A landscape with many valleys, sampled at points; each row gives a point and its height.
A ball rolls from a point to the lowest of its 6 nearest points, and stops where none of them is lower. Distance is the straight distance between rows; heights are no part of it.
z513 (h 225): [152 102 116 140 145 131 121 113 145 114 168 112 154 125 101 104 134 121
 125 118 124 146 111 127 147 112 111]
z493 (h 272): [183 120 178 165 151  96 147 126 148 138 127  46 120  98  98 171  80 170
 137  58 101 139 121  97 145  70  88]
z11 (h 339): [ 62 137 158 172  95  92 132 159 154 156  63 132 120 113 132 143  96 115
 167  85 117 114 160 132 130 134 147]
z173 (h 663): [ 81 166 117  98 102 126 134 148 123 156  77 200 111 142 174 121 148  97
 149 179 140  64 172 159 101 177 193]
z797 (h 175): [ 99 111 116 112 130 120 129 141 143 131 119 134 132 128 136 124 114 121
 116 140 123 134 140 136 124 162 135]
z165 (h 354): [186 118 176 166 158  96 150 121 149 127 132  44 122 101  82 173  86 163
 131  48 104 149 118  95 143  68  72]
z817 (h 48): [ 80 126 144 155 113 105 128 155 152 149  80 128 135 121 130 137 103 117
 146 102 116 123 152 134 128 147 148]
z131 (h 177): [133 125 179 172 120  94 139 149 141 149 113  83 106 101 102 145  95 159
 149  70 113 134 124 114 155  88 128]
z470 (h 314): [ 93 130 175 177 105  94 144 160 138 164  82 104 115 100 114 150  99 135
 165  71 116 120 144 123 152 105 141]
z56 (h 303): [ 68 127 145 148 108  98 123 157 157 148  76 136 124 132 137 138  97 115
 151 106 125 122 157 141 118 157 153]
z490 (h 227): [137  96 129 146 132 118 126 123 146 131 145 113 148 122 103 119 127 123
 131 113 114 139 122 125 154 116 120]
z885 (h 532): [103 161 108  79  94 169  89 104  93 122 114 217 130 175 200 101 180  93
 127 205 169  96 134 163  82 159 161]
z262 (h 230): [146 114 163 169 133 110 134 125 137 143 126  83 118 104  92 130 110 147
 133  80 117 133 118 116 159  93 123]
z608 (h 55): [213 109  77 125 165 166 103  80 100  73 225 106 166 145 135  92 171 116
  91 147 135 188  84  99 133 100  59]
z924 (h 247): [ 69 138 120 116 115 109 137 158 139 147  86 147 111 125 150 135 109 119
 131 140 131 111 166 149 116 168 166]
z598 (h 196): [122 103 111 114 133 130 123 127 145 119 144 134 139 131 128 122 132 123
 118 137 121 149 121 126 135 145 115]
z404 (h 432): [111 161 111  83 112 160 122 129 100 135 119 193 126 146 158 114 160 105
 126 191 141 100 139 145 100 151 168]
z320 (h 487): [101 163 116  84 105 147 130 137 106 146 105 198 119 148 160 118 156 104
 134 187 137  81 154 156 100 158 175]
z100 (h 278): [198  99 141 145 167 125 132  87 135 102 180  75 141 122  67 118 122 167
 105  93 120 145  81 113 163  79  88]
z574 (h 491): [111 156 118  82 100 164 101 115 102 118 102 220 131 175 196  98 181  86
 132 196 161  90 140 167  88 155 168]
z159 (h 267): [ 58 149 127 121 106 103 134 166 140 155  67 151 114 122 160 146 106 120
 147 139 142  98 176 153 117 183 175]
z387 (h 554): [101 154 119  80  81 153 107 122 112 135  91 221 117 171 202 114 169  88
 140 198 160  75 149 172  89 174 180]
z956 (h 450): [129 156  96  78 130 176 124 116  85 108 148 173 129 150 148 109 171 114
 106 189 143 126 117 135 103 132 142]
z20 (h 239): [156 101 100 110 149 150 114 107 125 103 179 121 148 139 127 112 148 129
 108 143 128 167 104 114 135 122  95]
z242 (h 481): [141 154  91  87 132 189 115 115  81  97 158 169 131 149 147  94 174 120
 100 184 148 144 112 133 109 130 127]
z466 (h 202): [122 120 170 173 117 102 138 150 139 155 102  97 114 104 101 134 101 139
 148  78 117 127 129 125 154 101 131]
z878 (h 311): [185 120 178 162 162  96 141 116 143 128 137  48 116 101  90 156  91 177
 125  66 108 144 110 104 142  77  88]
z239 (h 418): [131 134  93  87 134 169 128 123  95 107 160 151 125 139 146 113 159 129
  98 174 132 145 113 124 111 137 124]
z551 (h 26): [ 97 128 109 105 127 133 131 135 133 132 119 138 122 133 143 126 129 128
 112 155 125 128 138 133 118 163 139]
z203 (h 163): [181 102  89 120 153 152 116 103 115  88 200 114 159 135 118 106 161 117
 102 147 131 171  97 107 138 110  74]
z107 (h 374): [ 76 153 119  99 115 118 147 151 130 157  86 161 106 132 156 136 121 121
 133 165 132  83 169 148 109 175 183]
z816 (h 320): [197 117 166 153 169 109 138 100 149 121 151  51 126 106  74 153  95 173
 118  66 114 151 102  98 148  76  82]
z638 (h 20): [153 127 187 169 131  90 141 140 145 148 115  62 107  99 103 174  84 167
 143  59 109 138 126 101 152  73 102]
z146 (h 349): [ 96 145 113  89 119 140 137 137 111 139 110 174 117 136 152 116 146 114
 123 175 134 103 145 141 109 157 168]
z507 (h 217): [ 77 125 129 120 118 116 132 151 140 143  93 138 123 124 152 135 108 118
 127 141 129 118 156 139 118 169 158]
z223 (h 364): [148 121  92  94 135 167 130 117 105 102 172 140 131 138 148 106 157 130
  97 165 131 156 104 116 114 133 112]
z400 (h 233): [169 126 177 168 145  96 138 122 151 143 132  53 115 100  90 160  93 169
 129  66 105 142 112 106 143  75  93]
z260 (h 216): [166 104  91 109 146 151 113 103 126  94 189 122 153 138 123 118 155 124
 111 147 132 171  98 110 134 124  88]
z875 (h 266): [ 61 136 137 146  99  97 134 165 150 152  62 139 124 121 148 153 100 120
 151 113 132 119 170 140 120 168 157]
z690 (h 315): [182 100 145 146 159 121 132 100 130 117 165  80 139 115  71 120 117 160
 120  96 115 137  95 119 161  89  98]
z366 (h 495): [101 156 119  78  97 147 112 124 108 133 100 221 122 164 178 114 171  90
 140 196 148  84 152 159  91 157 175]
z330 (h 318): [161 114 164 165 149 108 137 119 135 140 140  75 114 108  85 136 102 158
 130  80 113 128 105 116 155  86 113]
z289 (h 630): [ 91 161 117  86 103 133 133 142 115 148  96 194 114 145 156 125 142 106
 137 175 133  78 164 155 103 172 185]
z283 (h 477): [167 108 153 159 149 113 133 113 135 129 149  79 126 107  78 127 107 161
 125  87 114 131 106 118 162  91 115]
z47 (h 256): [ 57 143 132 129 103 100 134 164 145 154  70 144 110 125 156 145 100 124
 139 128 129 108 168 143 122 179 165]
z443 (h 331): [ 71 136 168 182  93  87 142 166 144 166  65 125 115 109 121 156  96 123
 181  78 115 117 150 123 139 122 146]
z328 (h 179): [130 133 185 173 123  95 140 147 141 155 113  77 103  92 100 164  90 156
 141  63 111 129 127 109 152  81 120]
z6 (h 223): [188 120  77 112 161 178 107  92  92  80 206 121 140 144 146 100 171 127
  85 156 139 191  84 107 122 110  79]
z438 (h 152): [171  96 101 127 154 141 119 105 132  98 178 113 155 137 104 109 148 119
 115 134 126 160  99 114 138 109  90]
z388 (h 279): [ 47 146 146 151  95  93 132 178 145 152  50 146 114 124 154 157  90 121
 162 110 132 103 175 148 118 174 167]
z909 (h 344): [ 56 163 130 119 103 105 142 169 130 164  59 163 102 128 159 149 109 124
 148 148 142  77 183 157 109 189 194]
z409 (h 255): [106 122 154 175 115 108 134 149 145 149 103 111 124 114 102 128 101 129
 148  86 110 125 138 127 150 115 135]
z284 (h 476): [ 37 167 134 134  89  91 136 185 132 164  45 156 103 125 166 167 100 127
 157 124 143  73 190 151 119 193 199]
z164 (h 257): [184 103 134 144 156 128 130  93 129 104 186  81 145 122  70 112 126 156
 116 100 123 140  88 112 156  88 101]
z492 (h 352): [157 121  89  97 143 165 121 113 111  97 177 129 135 136 140 119 158 126
  98 163 128 167 106 111 122 128  97]
z247 (h 215): [111 105 127 128 134 118 125 132 149 129 122 123 141 128 130 122 122 122
 128 130 124 139 132 134 128 140 122]
z236 (h 445): [ 51 164 124 118  95 104 145 180 132 169  54 178  98 126 161 153 111 119
 158 149 140  64 192 158 109 187 204]
z992 (h 493): [ 31 165 137 143  82  84 137 191 145 162  27 153  95 117 171 172  87 122
 179 113 143  78 194 155 109 198 192]
z433 (h 204): [127 118 170 170 130 101 134 141 141 150 117 101 120 103 101 127 108 135
 147  80 108 132 123 131 150 100 126]
z967 (h 213): [210 103  88 128 168 147 118  80 109  75 222  94 172 131  92 103 155 130
 111 132 143 164  81  95 153  85  64]
z844 (h 131): [211 112  81 125 169 158 109  83 107  74 227  97 172 135 109  97 160 118
  99 138 140 174  85  95 143  95  59]
z767 (h 373): [163 127  83 101 144 173 114 105  92  92 193 127 133 144 140 101 171 125
  86 162 132 177  93 107 118 121  93]
z25 (h 431): [125 142  90  82 127 170 136 121  96 108 151 157 126 142 145 111 160 121
 100 180 137 135 112 126 112 134 130]
z69 (h 149): [144  95 113 123 138 140 119 111 141 114 157 122 147 134 122 113 143 121
 119 134 119 159 113 124 134 129 104]
z927 (h 575): [ 86 153 117  95 110 126 140 155 116 152  97 174 108 127 154 122 133 115
 129 172 132  88 164 150 103 169 175]
z772 (h 214): [196  97 106 138 162 141 123  87 125  98 201  97 161 128  79 112 138 140
 113 118 128 154  78 115 156  85  81]
z788 (h 351): [ 44 156 137 139  90  96 139 176 137 160  48 154 101 126 165 162  90 121
 158 123 140  92 181 149 114 187 180]
z495 (h 312): [ 40 153 147 156  81  88 128 172 150 150  39 147 110 118 154 164  84 121
 169  96 129  96 181 143 113 172 169]
z597 (h 611): [ 88 157 120  86  90 135 117 137 125 154  85 220 118 160 183 121 156  88
 142 180 143  62 171 166  97 177 199]
z624 (h 271): [179  98 116 144 156 128 122 101 137 111 180  96 153 123  82 112 135 135
 120 111 122 148 100 114 159  98  94]
z961 (h 567): [ 98 157 116  86  92 152 122 135 114 144  91 216 120 150 185 121 153  87
 138 191 138  68 156 166  94 171 182]
z39 (h 113): [201 108  88 118 161 161 114  87 107  80 217 104 166 140 128 101 161 123
  98 148 132 179  86 100 138 103  67]
z548 (h 443): [121 155 103  80 118 172 130 129  91 115 132 182 128 149 153 110 173 112
 115 190 141 113 126 138 101 140 146]
z830 (h 143): [109 113 108 103 131 138 129 132 133 120 126 136 126 132 142 126 134 123
 113 148 124 142 129 133 122 158 124]
z752 (h 447): [193 120 174 169 156  95 152 121 164 135 131  31 126  87  78 186  81 158
 148  48  98 155 123  88 130  50  62]
z981 (h 437): [153 109 152 159 140 116 133 114 141 134 145  90 128 114  83 122 111 144
 129  90 115 135 108 126 158  93 116]
z764 (h 338): [182 107 153 150 155 118 140 102 134 118 153  68 125 111  74 131 108 170
 120  83 119 130  91 112 157  86  97]
z835 (h 30): [158  91 109 131 143 135 118 116 138 112 168 113 154 132 106 114 137 122
 119 131 123 146 108 122 148 120 100]
z98 (h 368): [ 70 154 121 106 117 112 145 160 128 152  73 169  96 131 160 141 124 119
 129 160 133  77 173 155 116 174 187]
z684 (h 426): [160 130  84  97 151 182 121 107  88  91 184 134 128 144 146 105 169 121
  89 172 135 166  98 120 117 126 101]
z610 (h 194): [189  92 102 138 159 139 123  98 130  99 199 106 160 128  94 108 144 130
 111 131 126 154  88 105 153  95  90]
z129 (h 342): [204 115 178 158 169  98 144 107 154 119 144  38 121 102  77 164  91 172
 122  56 103 152 110 100 135  65  58]
z532 (h 454): [123 161 101  80 117 183 117 118  90 115 136 192 134 149 157 103 172 108
 119 190 148 120 122 144  92 136 145]
z675 (h 283): [211 107 130 145 166 133 128  78 130 101 193  70 148 117  67 118 126 166
 106  96 127 149  75 107 162  81  79]
z156 (h 249): [112 115 148 155 125 112 129 137 146 134 122 113 140 122 104 119 115 123
 138  97 117 137 131 126 141 120 128]
z342 (h 199): [126 108 105 100 133 142 118 126 133 120 142 136 132 136 138 120 135 127
 109 151 127 145 117 123 121 148 118]
z395 (h 552): [124 166 106  83 113 183  93 107  83 103 135 213 134 172 185  97 182  90
 117 199 167 116 125 148  87 135 146]
z71 (h 565): [105 155 105  85  89 166  94 115  98 124 102 225 125 185 213 107 173  92
 134 201 174  87 141 173  87 171 174]
z192 (h 469): [146 142  91  95 135 187 117 114  76  96 174 152 126 147 150 100 166 123
  91 182 140 152 104 125 103 122 117]
z430 (h 302): [200 109 156 157 168 119 137  90 141 109 162  60 127 111  74 129 108 176
 116  75 114 149  89 111 151  78  79]
z209 (h 340): [142 108 145 155 136 116 127 122 142 133 142 102 143 116  94 113 119 131
 129  98 117 137 120 126 149 110 120]
z704 (h 290): [ 54 133 159 171  86  92 140 169 151 164  51 136 115 118 136 156  96 118
 175  86 118 111 162 133 132 151 152]
z527 (h 444): [118 163 110  87 104 167 115 120  92 129 119 207 128 165 169 104 175  93
 116 191 149  98 135 150  95 146 161]
z337 (h 400): [ 94 122 157 166 118 102 129 145 149 155  93 120 120 113 111 135 100 120
 157  87 115 128 140 124 143 127 142]
z161 (h 262): [138 106  96 104 134 150 127 125 123 111 159 131 136 131 139 117 149 130
 107 155 127 156 111 119 125 139 113]
z381 (h 166): [112 132 104  93 126 146 133 135 118 125 129 144 123 132 142 123 143 123
 107 166 132 127 126 132 114 153 142]
z979 (h 176): [178 100  96 123 152 146 114  96 120  96 196 112 160 135 110 113 150 114
 115 133 131 163  92 108 141 107  84]
z879 (h 306): [ 44 143 158 169  80  85 132 168 148 164  43 144 115 113 141 168  92 119
 176  95 126 108 167 131 111 163 160]
z777 (h 568): [153 103 136 145 148 120 128 111 141 127 150  98 145 121  85 113 128 133
 132 104 123 140 110 118 160 102 114]
z274 (h 301): [172 123 174 169 144  88 148 128 158 137 124  45 118  90  98 188  85 167
 149  45  99 146 129  97 139  65  80]
z863 (h 343): [173 121 172 159 154 109 135 118 140 128 144  61 119 109  87 141  98 169
 120  64 116 143 108 110 155  84  92]
z103 (h 453): [ 90 117 137 144 116 107 131 146 158 144  99 127 132 125 129 132 109 121
 136 114 123 136 145 136 128 151 136]

For each start below, name the point where the ball stops.
z764: z608
z816: z608
z548: z835
z387: z551
z236: z551
z192: z835
z690: z608
z909: z551
z284: z551
z956: z835
z675: z608
z242: z835

Call two points neighbours if one is among the 6 nearest of the other. Go from one point of each pair to the other, from neighbour to neighbour, staying as low as possible. Name the highest point that can't be avoided.
z608 and z638: z156
z608 and z551: z598
z835 and z608: z203
